A landscape with many peaks, sampled at points; each row gives a point and its height.
From any point a climber takes the steepest step (rise divided by distance) to one of its 3 nearest points. It stops when none of these is higher. Distance is the straight distance between rows; heights are no part of it.
k_918 h=6.08: [150 127  94 125 136 137 101 126 116]
k_167 h=6.34: [141 180 138 113  35  88  82 107  96]
k_878 h=6.26: [108 104 135 142 151  95 151 133 128]
k_549 h=5.76: [176 135  92 135 188 110  74 197  97]
k_93 h=2.89: [158 150 114 126  83 148  99 127 130]
k_735 h=6.38: [143 172 136 118  46  83  79 121  93]
k_816 h=6.54: [145 175 130 110  61  78  73 112  83]
k_760 h=2.84: [100 130 177 125  94 169 185 111 173]
k_15 h=7.26: [155 116  77 126 202 108  89 162 100]
k_327 h=6.25: [153 126  87 124 152 132  94 132 112]
k_466 h=5.40: [110 110 150 147 132 109 159 131 142]
k_360 h=7.36: [122 110 159 141 165 137 165 154 142]
k_989 h=4.34: [106 112 148 143 115 113 162 116 145]
k_883 h=5.15: [145 127  93 123 135 134 108 109 114]
k_943 h=7.96: [134 103  85 127 194  97 109 140 104]
k_341 h=6.20: [146 121  91 128 162 121 103 129 109]
k_937 h=8.56: [163 153 122 137  98 118  87 163 110]
k_676 h=6.65: [153 159 132 133  88  92  76 160  96]
k_94 h=7.84: [168 147 114 137 137 114  75 179 103]
k_589 h=7.28: [119 104 153 150 172 117 159 160 142]
k_776 h=5.02: [100 117 143 133  99 114 161  98 147]
k_361 h=4.04: [157 164 129 134  66 121  88 143 113]
k_576 h=6.32: [168 136  97 128 151 131  83 156 106]
k_879 h=7.98: [121 121 105 119 106 127 129  88 127]
k_369 h=6.45: [108 124 167 124 156 178 170 132 160]
k_944 h=5.57: [109 123 171 121 136 176 174 125 165]
k_447 h=4.18: [105 124 171 134 106 149 176 120 166]
k_570 h=2.15: [154 150 118 120  73 154 107 118 129]
k_934 h=6.19: [150 121  86 125 167 117  97 138 108]
k_921 h=6.23: [172 132  90 133 179 118  79 186 101]
k_197 h=7.09: [125 104 156 142 202 133 156 174 141]
k_818 h=6.43: [171 131  97 130 164 124  85 172 105]
k_357 h=8.17: [119 138 109 103  56 147 140  63 147]
k_680 h=2.32: [ 76 125 162 102 167 190 173 100 149]
k_811 h=7.19: [124  98 150 152 184 111 155 166 135]
k_28 h=6.29: [163 141 100 132 131 136  89 156 112]
k_687 h=6.95: [118  98 143 152 197  95 149 171 127]
k_815 h=3.73: [ 93 133 170 108 121 196 178 103 171]
k_400 h=8.12: [100 124 128 118  66 128 157  69 149]
k_247 h=0.32: [152 170 133 128  31 133 100 130 129]
k_295 h=5.84: [106 113 130 131 115 109 154 101 134]
k_291 h=3.50: [115 111 116 135 137 103 137 108 120]
k_553 h=1.81: [ 94 137 179 114  65 166 192 104 183]
k_827 h=1.49: [153 163 131 130  45 133  96 135 126]
k_747 h=2.60: [ 62 113 156 112 211 169 160 114 134]
k_836 h=8.07: [132 132 100 116 102 140 124  88 132]
k_861 h=5.52: [132 115  92 122 148 120 112 111 113]
k_286 h=2.08: [ 98 135 181 115  81 174 185 104 181]
k_378 h=4.88: [147 129  98 121 116 142 109 110 121]
k_504 h=8.15: [121 131 106 109  77 145 141  72 138]
k_238 h=8.14: [109 122 117 121  94 123 145  80 138]
k_184 h=4.93: [100 124 159 131  88 127 172 103 159]
k_294 h=8.10: [133 108  89 127 179 105 108 130 107]
k_67 h=6.51: [111 107 148 147 144 109 158 133 136]
k_658 h=8.37: [120 101 102 133 171  96 119 128 113]
k_779 h=6.58: [119  96 116 146 195  84 135 150 114]
k_333 h=7.25: [112 109 162 144 155 131 163 151 145]
k_751 h=8.55: [115 114 111 128 116 114 139  92 129]
k_139 h=3.22: [ 79 106 152 116 228 165 158 124 129]
k_761 h=6.39: [114 101 132 148 162  93 145 140 124]
k_459 h=5.53: [108 112 153 124 219 168 159 148 136]
k_454 h=7.45: [169 144 114 141 141  97  70 190  96]
k_820 h=6.36: [176 140  98 136 167 114  73 191 101]
k_103 h=3.70: [158 143 105 128 105 147  97 130 121]
k_412 h=4.81: [ 91 126 157 125  61 126 175  89 164]
k_846 h=5.37: [150 165 137 133  68  93  82 146 101]
k_889 h=7.71: [104 117 163 121 189 175 165 134 147]
k_126 h=1.67: [145 148 110 109  53 164 120  91 143]
k_18 h=7.59: [124 108 158 142 190 146 160 162 143]
k_998 h=7.69: [122 110 105 135 154 101 126 119 116]
k_798 h=7.99: [164 151 119 139 116 105  75 176  99]
k_745 h=2.46: [ 67 119 157 108 192 176 167 103 140]
k_358 h=1.88: [150 154 114 118  55 162 109 107 136]
k_495 h=8.22: [119 114 109 130 126 112 134  95 126]
k_324 h=8.13: [104 123 124 121  75 123 154  72 146]
k_450 h=4.76: [ 87 130 161 123  47 130 181  78 170]
k_78 h=8.18: [113 116 162 125 188 165 163 144 149]
k_7 h=8.08: [127 116  98 127 131 119 126 101 117]
k_54 h=6.70: [166 125  86 129 180 119  86 169 102]
k_135 h=8.72: [113 108 131 138 129 103 146 109 129]
k_20 h=7.94: [162 155 124 135 107 100  74 170  98]
k_457 h=4.51: [101 130 175 121 122 179 181 115 169]
k_821 h=8.41: [150 169 133 119  74  77  72 128  81]

Two climbers start at each pair of points below. Name the first point that both come to, or write never.
k_861 / k_818 -> never
k_103 / k_94 -> never
k_883 / k_93 -> k_918
k_836 / k_358 -> never
k_447 / k_589 -> never
k_286 / k_360 -> k_78
k_576 / k_921 -> k_54
k_333 / k_197 -> k_18
k_811 / k_139 -> k_78

Where does a climber stop that starts at each point below?
k_15 -> k_658
k_570 -> k_327
k_760 -> k_78
k_549 -> k_658
k_454 -> k_937
k_687 -> k_78
k_827 -> k_937
k_247 -> k_937
k_747 -> k_78
